Each row is a point on a tangle of strands that fork, close into loops and nearly touch. The rows are in no order.
Two points are linked if the straight distance between their rows is under 133. Some points are linked to none.
K_587: [ 22 -31  35 -25   5  31 -26 -10 -41   5   6 -41  25 -58   4 -12   6 -40
  17  -8 -22 -29 -16  12 -17 -13 -31 -29   6 -17 -12 -15 -29 -18 -17  30
   3  14  32]
K_239: [-19   3  25  74  17  24  -3  12  -8  -1  20  49  24  14 -39  52  14  36
  23  -5  14   1  -9  35  55  23 -39  -4  -9  14   4 -25  21  36  -2  30
   7 -36  -9]
K_751: [ -8  14  -7 -35 -20  26  53  -8 -74 -15   5   6 -31  13  44 -34 -22 -25
  -7  -1  19 -55   3 -22 -54  -8 -29  63   4  -8 -14 -39  12  -2 -40   8
 -22 -15  13]
K_395: [ 47  18  11 -16  -2 -33  -7  17   4  22  14  27   3  26  -1   1  -4   4
   0  -7   7  26 -11   3  30  -5  15  14  -8  15 -13  -4  16  -5 -13  19
 -24 -22  22]
K_712: [ 38 -17  41 -55  55   2   9  -8  -2  -4 -20 -15 -33 -60  14  -9  27  12
  -3  19 -36  31   4   7 -20  -6  -8 -66  19 -25 -13 -20 -11 -57   9 -15
 -28  -7  17]
K_876: [-17  -7  23  19   7  15 -28 -25  -5 -12  12 -50  37 -17  21   2  29   4
   7  20 -26  23 -13  20 -25  -4   2 -22   0 -33  12 -10 -21 -39  23   5
 -13 -18   4]
K_106: [ 57  22   6 -55 -31 -26  -4  -2 -37   7  29   3  -9  38  31   3 -23 -19
  -2  20  34   0 -19 -69   5 -42  11  32  22  12 -33  18 -28  21 -20  34
 -34 -18  11]
K_490: [-44   3 -24  34 -54  -5 -10  30  37 -52  16  33  35   4  10  28  -7  18
  36   1 -13   9   8  -2 -21  46  20   3 -40 -22 -12  22  30 -17   2 -39
  37 -11 -26]
K_262: [-14   7   1  57  21  40   5  -8  -4   2  28  15   8  18 -31  35 -19   8
  11 -30  11 -28   3  37  50 -12 -42  13 -11  16  26 -10  46  69 -18  57
  44 -14  31]
K_627: [ 13  -3   5   4 -11  38 -10  29 -33  20  12  38 -24 -26 -24  19  14  25
  18 -16  46 -19  -7  -9   0 -23   0  38 -30 -22  -7   4 -17  35 -16 -40
  39   7 -21]
K_761: [  9 -39   7 -40 -22  -5 -13   9  14 -32  -2 -44  16 -40 -30   6  17 -10
   0  -8   4  11   1 -46 -33  19  43 -39   9 -18 -25  24 -42 -15   1 -20
  33   8  -4]
K_789: [ 10  21 -24 -13 -22 -41 -20  15  16  10   3 -16   5  39 -18  29  -1 -53
  -6  43  32  16  33 -27  16   3  14  -3  57   4  -7  16  -9  -6  17  -7
 -11   4 -30]
K_695: [-33   2 -14  60  -5 -45  26  -4  63 -18  -5 -17  19  25 -19  35   2  31
  -3  -8 -47  21   3   9   8  32  15 -63 -61  -9  -4  45  23 -13  33  46
  13 -17  10]
K_346: [ -9 -42  -2 -54 -20  -2  -6   6  14 -18 -12 -16   7 -30 -12 -28  14 -39
  12 -35  -4 -12 -14 -23 -15  18  54   9   8  -7   3  12 -19   8   3 -19
  38  28  -1]
K_414: [ 11  -8  17 -37   7  28  29 -21 -21  10 -18 -14 -21 -34 -10 -37  15  16
 -39  -5  -9 -12 -13  -7 -41 -14 -23 -16  -5   4 -21 -13   8 -21  16 -20
   6  34   0]
K_595: [ 16 -18 -36 -49 -13 -15 -25  50  13  16  -5  -6 -35   2   1   8 -11 -51
 -13 -17  30  -5 -33 -15  -8   7  11  22  19  16 -11  11 -37  26 -38  20
  27  50 -25]
K_318: [-18 -11  33  -1 -11   4 -17 -42 -22 -25  -2  -4   9 -33  -2 -40  34 -13
  40   9   2   0  31  -2  -6  24  31  -3  41 -17  23 -16   5 -29  -2 -52
 -10 -36  -5]
K_896: [-53  11  -2  59   0  30  32   7  13  -9 -21  87 -12   6 -26  16  -4  41
 -16 -24  21  -3  16 -24  34  48  -4  10 -21 -17  21 -12  57 -20  -2  -4
 -10 -33 -40]
K_401: [ 28 -23  11   3  54 -32   7   8  -5  44 -54  27 -21  15  -8   0  41 -18
  -9 -16   7 -20  17 -21  40  12  11 -23  14   4  15   5   4   9   8 -12
 -20   4   9]
K_566: [-40 -29  -3  16  17  16   8 -10 -15 -16   1  18  73 -11  -7 -16  35 -33
   7  -9 -54 -43   1  25 -20   9  17 -11 -33 -25  -7   1  14  -6  43 -21
  -1  23 -19]
K_951: [  8 -16  -3 -24  51  13 -11  -6 -22  14   2  25  65 -18  -6 -28  55 -47
  15  21 -62 -41  28   8 -20 -13  -2 -29 -18 -36 -44  -9  -7 -29  42 -21
 -23  30   9]
K_160: [ 30   5  17 -23  25  14  30  12  -2  28 -34  -1 -58 -35   5 -13 -16  58
 -50 -13   5  -5 -20 -14 -38 -26 -35 -28 -32 -15 -33  -7 -34 -14   4  -8
 -17  32  15]
K_787: [-51  17 -20 -15  -5  46  -5  -3   3 -26  51  26  47  -5 -20  13 -10 -41
  -2  -3 -13   5 -16  13  -1   8  -3  39  23  13  26 -23   5  27 -10  20
   6   9  -1]
K_649: [-25   9  19  -1   1 -28  32 -50  -2 -14 -18  21  49  20  38 -65  30 -18
   2  -2 -53 -18   4  16   1 -13  39  -8 -28  -8   7 -20  43 -30  53 -28
 -67 -25  16]
K_719: [  9 -10 -53 -11   0 -14 -34   4  18 -40  57   3  20 -10 -13 -22 -21 -43
  10  -1 -34  10  -8  30  -2   3   0  39  -6  11 -11  22  13   7 -11  26
  53  47  32]
K_471: [-38  20  10  32 -26   0  27 -40   0 -20 -12  10  48  25  20 -50   5 -57
  24  -7 -26 -26  33  -4 -16  11   5  -5 -10   1  -1  -9  31 -12  25 -30
 -36 -12   4]
K_931: [  1  30  17  63   8 -18  40 -23  14  31 -27 -15 -59  29  13 -27 -26  54
 -38  -2  19   3 -12  21  11 -15 -36 -21  -8  28  30  -5  -7  14   2 -13
 -27  -7  11]
K_69: [-54 -44 -19   1   7 -11   8  33  23  16 -23 -37 -14   4  -4  49   5   1
 -25 -22   1   7 -30 -24   1  39  33 -11  -1 -32  28  23 -29   1 -18  22
  16   2 -19]
K_477: [-17 -21 -20  31 -14  23   3 -17 -44  16 -28  10 -11   0  -9  -1   1  13
 -12 -15  25 -66  32 -10  -3 -39 -32  53 -40  13 -13  24  42  37 -15 -26
  38  32 -37]
K_41: [ 17   9   0 -18 -12   8  18 -26 -29 -13 -12 -19 -18 -11   0 -40  26  35
 -19  11 -23   1 -13  50 -42 -29   0  16 -14  22  -9 -24  46 -32  16 -20
   5  -4  -4]
K_853: [  0   5  41   5 -12  15  34  -4  30  -8   7  57  12  -8 -18  15  -4  37
  28 -16  -3  41  -7 -13  14  37  38 -44 -18   2 -17 -21   7  -7  10  -7
 -33 -43  26]
K_691: [-35  -2  11 -15  -1  -9 -21 -10   8 -57  24  16  40  22  20 -38  14 -57
   6  20 -23  32  37  31 -13  26  53  44  43  -7   4 -17  49 -52   7  -6
 -27 -31   5]
K_619: [-15   0  34  -9  20   2  31 -30  -2  -1 -16   9  14  -1  38 -41   8  15
   7   0 -31 -24 -34  25   1 -13  34   8 -11  -6  17 -33  20 -13  30 -22
 -48 -29   9]
K_296: [-15 -49   6 -33  32 -14 -21   5 -12   2  -9   1  32 -24  15 -28  37 -41
  18 -37 -23  -5 -32  -3  24  21  78   7  15 -44  32   3 -17 -11  -3  -8
  -1  11  16]
K_241: [-16  32  -9 -16  10  13  -8   5  20   3  45  28  56  13   0   5  -5 -13
  -5 -19 -10  21 -44  43  28 -14   6  47  19  24  46 -29  29  42 -12  61
  -7  -8  24]
K_828: [-23 -18 -22 -20   3  13 -14  20 -26  14  -2 -13 -10  -6  16  -6 -16 -48
  -4 -15  17 -33 -39  13 -12  11 -15  31   9 -16  11 -25 -25  12 -30  24
  15  26  -2]
K_864: [ 51 -32 -15  -6  -5  16 -68 -38 -15   6  -1 -25  13   4  14 -10 -31 -37
   8 -12   0 -43  46 -21   3 -47  -4  16   3  58 -37  53  -6  56 -38  37
  40  40   5]
K_186: [ 24  18 -17   3 -15 -48 -35  27  13   8  -1 -27 -22  20  30   9   5 -38
  -5  66  42  22  13  12   9 -14 -16 -11  56  -2   1   1 -54 -24  18   3
 -55  -5 -28]
K_583: [-21   0  -3 -10 -39  25   4  19  -5 -29  28  31  27 -18  -1  -2   5   7
  37 -13  -7 -12   0   0 -28   1  27  30 -31 -11   1   8  19  -7  -9 -58
  36 -20 -17]
K_157: [ -2  34  18  26 -36   5   3  -5  25   4   4  23  39   9 -12   6  -1 -10
  24  34  10   3  18 -11  13  17  -3 -26 -13  -3  -2  -3  -5  -5  24 -50
 -28 -23 -30]
K_147: [-14 -18   5   3  22 -26   7   3  14  21 -29  27  -3  31 -20  -8  12 -13
 -15 -51   3   1   0 -14  48  50  39 -10  17  24  34   5  27  13  -8   9
   1 -16  12]
K_209: [ 33  -6 -26   0 -18 -14 -33  -1 -38   6   7 -19   3  12   0   1 -13 -41
  17   9  19 -23  28 -15  14 -22 -26  43   2  42  -4  29  -5  48 -18  13
  44  21  -1]
K_526: [  0  31 -11  58 -21 -24 -13  38   5  21  -8  24 -67  25  -4  32 -17  49
 -26  24  69  26   3  -4  36   2 -36  21  23  15  24  20   2  36 -28 -17
  36   8 -32]
K_877: [  0   7   8  -5 -29  45  20  -6 -45  -6  29  34  25  -5   3  -1 -30 -23
  37 -21  28 -35 -14  10   5  -9 -26  33   4   9 -13 -52  14  35 -29  43
   6 -20  38]
K_372: [ 41  16 -17 -30 -50  -6  -4   8 -10  -3  22 -10  18  24  10  31  -7 -18
 -10  22  20 -22  25 -77 -25 -36  17  17   9  21 -51  47 -20  23   5  -3
 -15   7 -17]
K_538: [-14  16   7 -15  10   5  52   7  42  -1 -21  10 -49 -25 -37   4   7  38
 -29   0   3  35  15 -34 -10  19  21 -39  21  25   3  -4   9 -19  16 -20
 -16 -12  -1]
K_628: [ 29 -13 -21 -18 -26   4   5   6  23  21 -17 -35 -27   7 -26  11  -9  37
 -43  -5  18  -8  21 -48 -24 -26   2  10 -19  40 -21  57   5  46  -3 -12
  38  50 -22]
K_187: [-11 -11  12  14  19  19   4   9  14  10 -14  45   3  -9   8  16 -22  20
   6 -49  19  -8 -23  50  48  34   2   8  17   0  25 -59  27  29 -36  81
  -8 -35  34]
K_683: [-43  38  18  47 -14  10   9   0  -5 -14 -25  43  -3  17 -12  14 -11  53
  -2  19  21  23  27   8  12  49   4   9  21  15  30 -21  33 -22  -6 -31
 -23 -46 -36]
K_457: [-14  22  -1 -19 -22  17 -20   3  15 -21  21   8  36  -8  -2 -18  -5 -45
  24  39  -4  15  17  -1 -14 -17  -4 -10  -3  -5 -19 -11 -26 -22  28 -36
  -9  17 -37]
K_871: [ 31   6  27 -34  18   1 -19 -13  11 -14   2 -22 -36 -28   0  -8  35  22
  -8  33  -8  65   9  26   2  10  24 -42  36  -4   7 -19 -21 -68  24 -25
 -32 -18  -8]
K_891: [ -5   3   6 -20  17 -25  14  14  23  17 -13  -8  46  47  26  24  -1 -39
  -2  -1  -6   2 -10 -31  29  13  22 -31  19 -25  -3  -7 -23  -1  17  21
 -69 -15   7]
K_404: [ 37  45 -25 -14 -59 -23 -14  -4  -9  -8  24 -60  19  21   7  32  -9 -23
 -16  35  -7  -8  79 -59 -29 -47  18  -8  33  23 -32  59   0 -11  32   9
 -19   9  -6]
K_996: [ 25  25 -17 -37  10  -4 -22  31 -15   9  55  35  15  30   9  16 -30 -26
   4  -8  -6  22 -34  22  22  -6   9  46  11  15 -16 -32   6   1 -28  71
  -3  -3  20]
K_939: [ 17 -15  10 -20  22  24  48  15  17   5 -24  -7 -69 -40 -34  16  -1  73
 -32 -26   7  14 -19 -18 -13  23  -4 -36 -15  -2  -1  -6 -14 -11 -13   4
  16  12  -4]
K_176: [ 55  30  21 -17 -19 -21 -12  27 -32  39  23  31 -18  32  10  23  -2  26
   2  15  42   7 -18 -38  36 -30   7  39   4  24 -13  13  -9  45 -21  -8
 -10 -15   1]
K_115: [ 12  12 -39   4 -45 -28 -30  16 -29  -3  22 -13 -16  29   7  12 -11 -22
  13   9  44   2   0  10  12  -6 -19  66  27  30  21   6   4  23 -42 -12
  34 -14 -20]
K_551: [ 14  -8  -4 -35   1  22   3  20  -6 -13  21   6  11   2 -36  13 -11 -36
  13  -1 -18  -7  10 -36 -16  21   1  19  17   1 -48 -15 -10  15 -20  32
   7  17  12]
K_396: [ 43   6   5  32  -9 -29  -9 -37 -13  19 -17 -84 -51  -1 -12 -28 -26  26
 -28   9   4  15  37  20 -24 -11 -41 -62  24  15   5  26 -17 -24  -7   1
  15  11  29]
K_726: [-38 -16  11  56  21  31  20  13  -4   9 -19   3 -57  -4   2  19 -18  58
 -35 -32  39 -27 -22  13  17  26 -16  30 -17 -22  33 -19   0   3 -28  41
   9 -25  10]
K_665: [ 20   9  17  33  37  -8   0 -51  15  26   7 -17  -5  -4 -31 -21  26  30
  -6   6 -22  26  -6  30  38 -41 -16 -77 -17  39  25  13  18   9  47  11
 -11  15  17]
K_188: [-21 -27 -35  24 -28   3 -14 -28 -24 -31  22 -43  39  -5   5  -9 -25 -27
  24 -17 -27 -29   7  22 -33  -6 -42  32 -10  -2  12  25  26  11 -27  24
  76   3  29]
K_654: [ 37   9  -6 -49  -5  25  -5  41 -31  21   2  10 -26 -18 -13  19  19  48
  -6   2  15 -11  -1 -50 -21 -25  11  17 -11   1 -38  10 -24  10 -18 -30
  16  32 -23]
K_811: [-13  -1  28 -25   9  47  49 -20  28 -14 -15  55 -33 -20 -41 -20   2  37
   9 -19  -8  33  -9 -14  -2  25   7 -31   1  21   5 -36  24   0   3  -1
 -19 -25  18]
K_398: [ -2 -14 -19  13   4 -32  15  31  10  28 -41 -14 -67 -25  32 -25  11  31
 -29 -18   5  10 -47   7 -15   8  10 -16 -22 -15  30  -1 -50 -22   3 -51
   1  36 -29]
K_347: [-32   4 -15 -14   4 -17   1  12  51   6  10  26  50  29  50  14 -14 -51
  13  38 -15  33 -32  -3   1  15  35 -10  -2 -21   7 -14 -19  -7  19  21
 -81 -25 -20]
K_8: [-12 -17  31  -6  14  -7   7  -7  14   6 -26 -60 -34 -26   8  23   4 -15
  -4  43   1   8 -22  13 -30  32 -41 -58  31 -28   4  -9 -69 -28   5  15
 -34   7   0]
K_716: [ 21 -24   1 -79  75  20 -13  10  -9 -13  25 -16  41 -13  -4  -1  27 -59
  -8   8 -28  11  -8   0  -2   0 -15  -6  35 -35  -3  -4 -20 -33   5  45
 -13   7  30]
K_151: [ -3  40   0  14  10 -15 -19 -31  25  11  33  -4  26  24 -32  10  27  30
  -1  27 -20  43  24   9  39 -15  26 -23   7  22  20  22  35 -24  44 -15
 -19 -30 -15]
K_365: [ 20  24  21  10   0   7  48 -11   6  21 -14   0 -57   4  18 -14 -38  48
 -22  -8  11  -4 -33   4 -16 -12 -52 -15 -41  -8  -8 -33 -23  17   2  11
 -36   1  24]
K_570: [-13  22  17 -44   6  -1  26   2 -73 -33  12   1 -22   4  76 -51 -13  -1
  -1  26  -9 -20 -10  14 -58 -32 -12  67  15  -1  -5 -54  14 -37 -21   2
 -55 -45   2]
K_782: [-58  -4 -11  -6  30  29  -7  -2   2 -30  31  16  65   6 -27 -16  22 -63
  -9   8 -39  -6   5  17 -22  18  12  20   6  -2  15 -19   1  -2  29   1
   2  36  -2]
K_63: [ -5  13  16  31 -15 -58  11 -29   4  19 -32   0 -49  10  53 -60 -28 -24
 -14  16  15  -5 -10  15   8  15 -13   9  13   4  43 -17 -18   5  -2 -31
 -56  -4  -5]
K_874: [ 21  37 -27   0 -29 -42 -16  -7  14 -10  22 -23  27  36 -20  20  17  -6
 -13  20  -6  22  44 -27  13 -24  27  -1  32  17  -7  52  28  -8  40 -22
  -3  -4   0]
K_620: [ 39 -12   0  -1 -37  20 -32 -25   8 -11  27 -26   4  -5 -10  38 -25   8
  41   5  30  -5  19 -67   3 -30 -23  -9  10  22  -8  79 -20  73 -21  -5
  50  26   3]
K_399: [ 44 -31  29 -34  29  27 -42 -17 -39 -13  36  -6  48 -36 -12 -28  17 -60
  13  12 -24   0  24  13 -13 -18 -18 -17  12 -27 -39  -6 -24 -49  -5  33
   0  14  31]
K_618: [-10  20  41 -33   3  46  20  16  29 -23  38  69  53   2   5  -7   1  -6
  31   8 -11  21 -17 -26  -7  14  25  -4 -12  -2 -19 -35   6   0   5   4
 -45 -21  12]
K_97: [-19  15 -14  13  40 -21  37   9  -1  39 -66  23 -59  -6  29 -12  12  59
 -60   3 -16  -7 -17   6 -19  -8  -3  -5 -31 -12  23 -17 -22 -20  21 -24
 -34   8 -37]
K_423: [  5  19  16  53 -28  -2 -10  13  11  27  -9  22 -21  31  11  29 -38   3
  22  -8  70   2   0 -28  46 -14 -58  -5 -42  21   1  41 -16  70 -15  -2
  26   2  -6]
K_694: [  8  21  10   4  30 -28   6 -33   7  19  16 -39  11  34 -21 -18  21  32
 -19   5 -11  26 -11  15  24 -27   1 -17  13  49  41  10  28   3  26   0
 -14 -11   6]
K_84: [  1   5  32   4 -22  29  -1  25  -1 -24  25  36  -5 -18 -23  24  -5  23
  41   3  18  15   0   1  -1   5   9  21  10 -11  -1 -22 -12  12 -17 -44
  34  -8 -26]
K_461: [ 15  12   6  51 -25 -36  25 -49   1   3 -13 -53 -59  11  -7 -45 -31  37
 -28  26  20   1  19  38 -23 -19 -40  -9  14  25  22  -1  -4  -4 -18 -15
  -6 -10  12]
K_314: [-39   6 -20   9  31   3  28  14   1  23 -39  -9 -35  12  26   0  -7  27
 -45   8  11 -26 -43   2 -18 -11 -23  41 -14 -17  14 -23 -10  -6  -4 -10
 -21  13 -30]
K_332: [-28 -40 -16 -15  13 -22  -4  51  21  16 -42 -32 -26 -22  49  23   3 -18
 -12 -11  15  -9 -59   0 -22  30  20  -9  -4 -38  22  -7 -53 -21  -2  -7
   3  21 -41]
K_448: [-25 -27  -1  25  26  14  34  49  30  14 -20  57 -42  -9   6  11   1  -2
 -22 -48  28 -27 -20 -30  34  50  -4  -6 -59 -45  -5 -22   3   9  -9  47
   8   0  -6]
K_283: [-19  -6   7  -5  -7  27  32  -1 -69  -8  -5  -3  22   6  14 -11 -17 -31
  25 -18 -12 -59  11 -28 -21 -18 -20  49   0 -12 -18 -22   1  11 -29  23
  -8 -18  30]
K_337: [-26  -5 -33  47 -19 -25 -10  27  35 -44  28   0  46  12 -25  61   3  20
   5  -4 -40  17  13  -4  -8  35  17 -34 -47 -27 -25  45  12  -3  25   7
  42 -11 -15]
K_80: [ 32 -18 -22 -39  -6   6 -28  18  12  33 -18   9 -37 -13 -16  -4  -3 -29
 -23 -27  23  -8   9 -27  -4 -16 -10  10 -21  31 -23  24 -22  51  -9  -3
  48  70 -27]
K_850: [ 26  -2  -2 -53 -22  -5 -11  13  13 -16   9 -15  16 -44  11 -23  26  -4
  -6   3 -28  19  23 -13 -27 -39  42 -39 -25  -5 -37  21  -9 -40  40 -49
  18  48 -35]
K_895: [-41 -21 -12  20 -32  -4  13 -27   6 -37  -9 -26  24 -13   1 -40  -7 -36
   9 -13 -19 -19   3  25 -26  18  -2  11 -25   5  18   7  25   0 -19  -7
  45  10   8]
K_852: [-11  -5  27 -52   9   5  31 -17 -14 -19  -3  13  -3 -24  65 -49  -4   4
  15  15 -16 -17   0  15 -46 -31   4  19  -4  -5 -13 -34   6 -35   4 -33
 -56 -30   3]
K_752: [-58 -20 -14  47   0 -19  27   3  47  -2 -24 -23  17  20   1  33  -1  35
 -13 -21 -32  24 -32  -3  -9  53  32 -42 -22 -19  24  23  -4 -23  22  27
   3 -21  -1]
K_861: [-18 -35   4  36  43  18  33  24  -2  30 -48  39 -33  17  33  19   0  27
 -18 -44  28 -33 -27 -12  48  12  -8  13 -41 -38  12 -28  13  17 -21  52
 -12 -21  22]
K_271: [ 20  18 -31  66 -26 -48 -50  13   5  17  -7 -28 -64  19  22  27  -7  67
   2  36  34  34 -12  42  30 -13 -35  17  11  21  44  44  12  26 -25 -38
  42  -5 -21]
K_407: [ 23   0 -12 -20 -28   7   9  -1 -11   5 -12  -1 -20 -22 -15  19  13  46
 -13 -26   9 -20  46 -55 -12 -29  26   6 -25  15 -32  49   3  25  -5 -53
  45  27 -22]
K_235: [ 17  45 -20  41 -13 -25 -22 -12   8  -2  16 -15 -35  33   3  12 -17  75
   2  28  19  55  -6  46  13 -30 -21  48  28  35  32  13  26  -6 -19 -16
  16 -26 -20]
K_740: [ 54 -33  18 -50  53 -15 -33   1 -14  24 -20  -2 -12 -31  19 -31  35 -28
  15   9 -13  -1   7  10   8 -24  -5 -31  23 -36 -22  -3 -33 -29  10  -7
 -35  14   9]
K_201: [ 23  -5   8  17  11 -25  24 -17  21   8 -30 -58 -47  -9  -7 -13  -7   4
 -28  -2  -5   5  10   2 -25  22 -20 -81  21  -8   4   7 -20 -42   9  15
 -17   1  30]
K_17: [ -6 -38 -40 -18   8 -20 -55  12  18 -38  45 -28  39  -4 -36   9  -2 -68
   6   0 -11   3   9   6  -6  27  17   8  21  -1 -16  27 -15  21  -1  39
  64  56  18]
K_418: [ -8   6  -6  54  25   3 -19   5  17  17   7  25  13  15 -44  29  10  19
  17  13 -17   9  12  17  41   9 -22 -27 -26  11   7   8  20  40  33  -5
  22   5 -19]
K_67: [ 25 -20  11   3  22 -11  17  19 -47  24 -49  -6 -61  -9 -34   3  11  34
 -17 -31  29 -42  59 -32  -2   8  18  25  19 -15 -33  -4  15 -25 -37 -15
  17  -5   3]
K_220: [ 29  -6   0 -28  18 -18   9   8   4  20 -12  44  16  -8 -12  11  40 -17
   6  -7 -19 -12  31 -34  23   2  43 -30  -3  -9 -27   2   3 -11  35 -30
 -23   3   1]
K_989: [  4  14  14  33 -56 -32  10 -11  11 -20 -30 -29 -51  -7  24   6 -30  69
   3  14  18  45 -21   1 -21  17   9 -16  20  -8   7   8 -42 -14 -19 -36
  -4 -20   5]
K_684: [  6  18  -8  -8  15   8  -6 -26   1 -14  16 -10  -1   1 -24 -17  24  51
 -12   7 -20  26 -18  60  12 -38   6  25   5  45  19 -10  64 -15   1  -6
  19 -20   1]
K_33: [ 22 -41  10 -60  63  16 -27  -3 -11 -13   7 -24  18 -28 -21 -21  21 -30
   0 -12 -28  31 -18  35   6  19  16  -9  44  -5  13 -28   2 -31 -20  35
  14  11  40]
K_281: [ -5  -7   0  23  28  24   4 -35   8   5  -5  19  13 -11 -54  -6  35   5
  -9   6 -46  -6  15   9  27 -20 -16 -52 -24  25  -6  12  15  22  42 -16
  30  40  -4]
K_298: [-34  34  20  65 -37   2   7  -7  -5   3 -18  24  25   3 -34  36  12  42
  15  14  33  -4  38 -31  26  27   0 -11  13  -3  28  16  10   9  22 -53
  -2 -36 -34]
K_747: [-29   9   0  22 -17  -6 -11 -38   2 -24  11 -34  32   7  35 -26 -15 -20
  11  32 -15  26 -17  42 -20   2   4  11  15   1  34 -15 -10 -28   5   3
 -18 -21  -6]
K_83: [ -7 -15 -17 -36  23   5 -28  -4  -2 -36  35  -9  10  -2 -14 -38   0 -48
  -2   1 -32  34  15  54 -13  24  28  38  40   2  -6 -28  15 -50 -14  32
  10 -10  28]
K_215: [ 33  19   9  33 -52  -8  -2 -22   8   3  11 -19 -12  19 -14  15 -27  16
  37   6  45   4  19 -32  22 -28 -36 -19 -11  20   5  53  -6  42  -2 -30
  28  -1  -1]
K_875: [ 30 -16  15 -68   8   5   8   8   2  -1 -16  -4   4 -42 -12   5  41  15
  -4  -9 -24  12  12 -40 -19   2  48 -49  -9 -29 -31  29 -17 -33  20 -44
  10  20 -13]
K_998: [-24   7   0   1   3  18 -16   8  43   0  31  29  30  -2 -15  10 -32   9
   5 -54  -2  20 -16  47  44  30   5  10  23  18  41 -18  53  41 -22  84
  34  -8  52]
K_410: [ 12   7  21  12   4 -14  -8  14  -9  15 -26 -32 -31 -18  37  11 -13  16
   8  39  17 -17 -12   7 -24  -8 -37 -20  11 -34 -15 -13 -64 -12  16 -31
 -49   7  -3]
K_534: [-40 -17 -36 -17  35   8  -4  35  14  12 -29   0 -16 -13  34   9 -22 -50
  -2  -2  -6  -7 -34  27 -22  48   1  19  -1 -23  14 -42 -36 -22 -19  21
 -14  14 -26]
K_516: [ 23 -14 -63  10 -10 -11 -56 -13 -10 -40  45 -23  20  18  -2   9 -17 -52
  32  -1 -32   5  18  41   3   5 -37  33 -10  20 -10  22  35  11 -26  32
  69   3  30]
K_808: [-47  10  -8  44  22  23  22  10 -10  20 -34   2 -51  23 -12  32 -12  21
 -37  -6  53 -18 -14  -1  -3  17 -23  51  16 -17  26 -21  -7  -2 -46  10
   0  20 -30]
K_616: [ 23 -24  48  12  31  37   4 -31 -40  16  -1 -59   9 -19 -16  -9   3  12
  16  -9   0 -27 -20  27  -3  -9 -39 -43   7 -11   3  -7 -15   3 -19  38
  -3 -13  39]
K_626: [ -6  30 -15 -13 -11  18  40  33  16  -2   4 -42 -13   7 -16  38   6  63
 -42   6 -18  12   0 -26 -38 -21   9  -3 -38   3 -35  11  14 -29  21   6
   7   1  -2]
K_154: [-59   2  -6  24 -33 -13   6 -42   7 -41  14  -8  59  17  30 -43 -12 -31
  19   1 -30  -6   6  36 -10   5   7  20 -16   4  29  -6  48 -12  23 -15
   8 -26   1]
K_920: [  6  16 -15  45 -33  -3  11  19  -4  24   0  26 -61  25   2  12 -37  11
 -22 -13  77   0  15 -36  21  -6 -61  23 -25  19 -11  26  18  53 -31 -29
  43  27 -30]
K_640: [-28  30   7  -5   8  22   5  21  37  -9  15  60  70  21  38  -9 -18 -20
  19   9 -31  15 -33  25  20   9  27   8 -30 -10   3 -34  14  -7  22  30
 -54 -20 -12]
K_223: [-18  36 -18  20 -25   0 -19 -15 -19  -8  21  -5 -26   8   6  10 -18  29
   8  36  17   2 -19  37   7 -14 -23  65  22  24  25 -19  27  22 -21 -16
  -2 -36 -11]
K_907: [ 21   3 -38 -23 -11   5 -17   9  14  -1  31  17  15 -16  -2  -2   7 -21
  13  22 -17   7  -7  -3 -15 -27  11  -9 -39   3 -27  28 -10  11  36 -36
  31  46 -29]
K_524: [  7  -2  21  23   1  -3   1 -26 -20   1  12 -59  53   3  -1   6   3  18
  29  -7 -22 -16  -2   9  -7 -12 -10 -41 -20 -15 -14  17  -9 -22  18  42
  -8 -35  41]
K_565: [ 43  19   7   2   0 -57 -14  25 -19  38 -42 -19 -28  23  38  31  11   0
  -4  48  35 -15  20 -15  11 -42 -14 -36  49 -19 -12   1 -65  -4  33 -21
 -66   1 -11]
K_559: [ 26  -7  16 -27  44  -9   2 -17  -3  30 -16  27  16 -21   5 -13  28 -26
  12   8 -36  -5  10   4  14 -36  -3 -35 -25 -18 -28 -24 -10 -14  39 -21
 -50  14   1]
K_456: [ 47 -29 -19 -24 -34  38 -53 -28  -6 -26  30   1  31 -18 -22  10 -25 -20
  34  -9 -15 -13  47 -56 -15 -28   0  17   2  33 -52  53 -16  57 -26   6
  50  31   4]
K_363: [-13 -38   0 -24  48 -24   7  19  32   4 -13  27  39  18  -4  -6  16 -51
  18 -36  -8  -2 -16  -4  46  51  53  10  19 -24  37  -5  -2   3  -2  15
 -12  -2  29]
K_499: [-32  13   5  40 -17  39   4  19 -21  12  15  31  16   3 -13  25 -32   6
  16 -58  41 -29   6  36  39  15 -35  29  -7   1  -5 -44  39  35 -41  75
  34 -26  47]

A piece is all that can be reached along the links. How many separate loops has the piece of each point below (a circle has one, a figure eight two, a Y none), and how many tips (points with one link)?
K_423 | loops 1, tips 0
K_998 | loops 3, tips 5
K_828 | loops 1, tips 1

How many points has the smallest loop of links through each point below? Write 0 if it is on no loop.
K_106 | 18
K_828 | 16
K_789 | 17
K_864 | 12
K_401 | 8
K_716 | 0
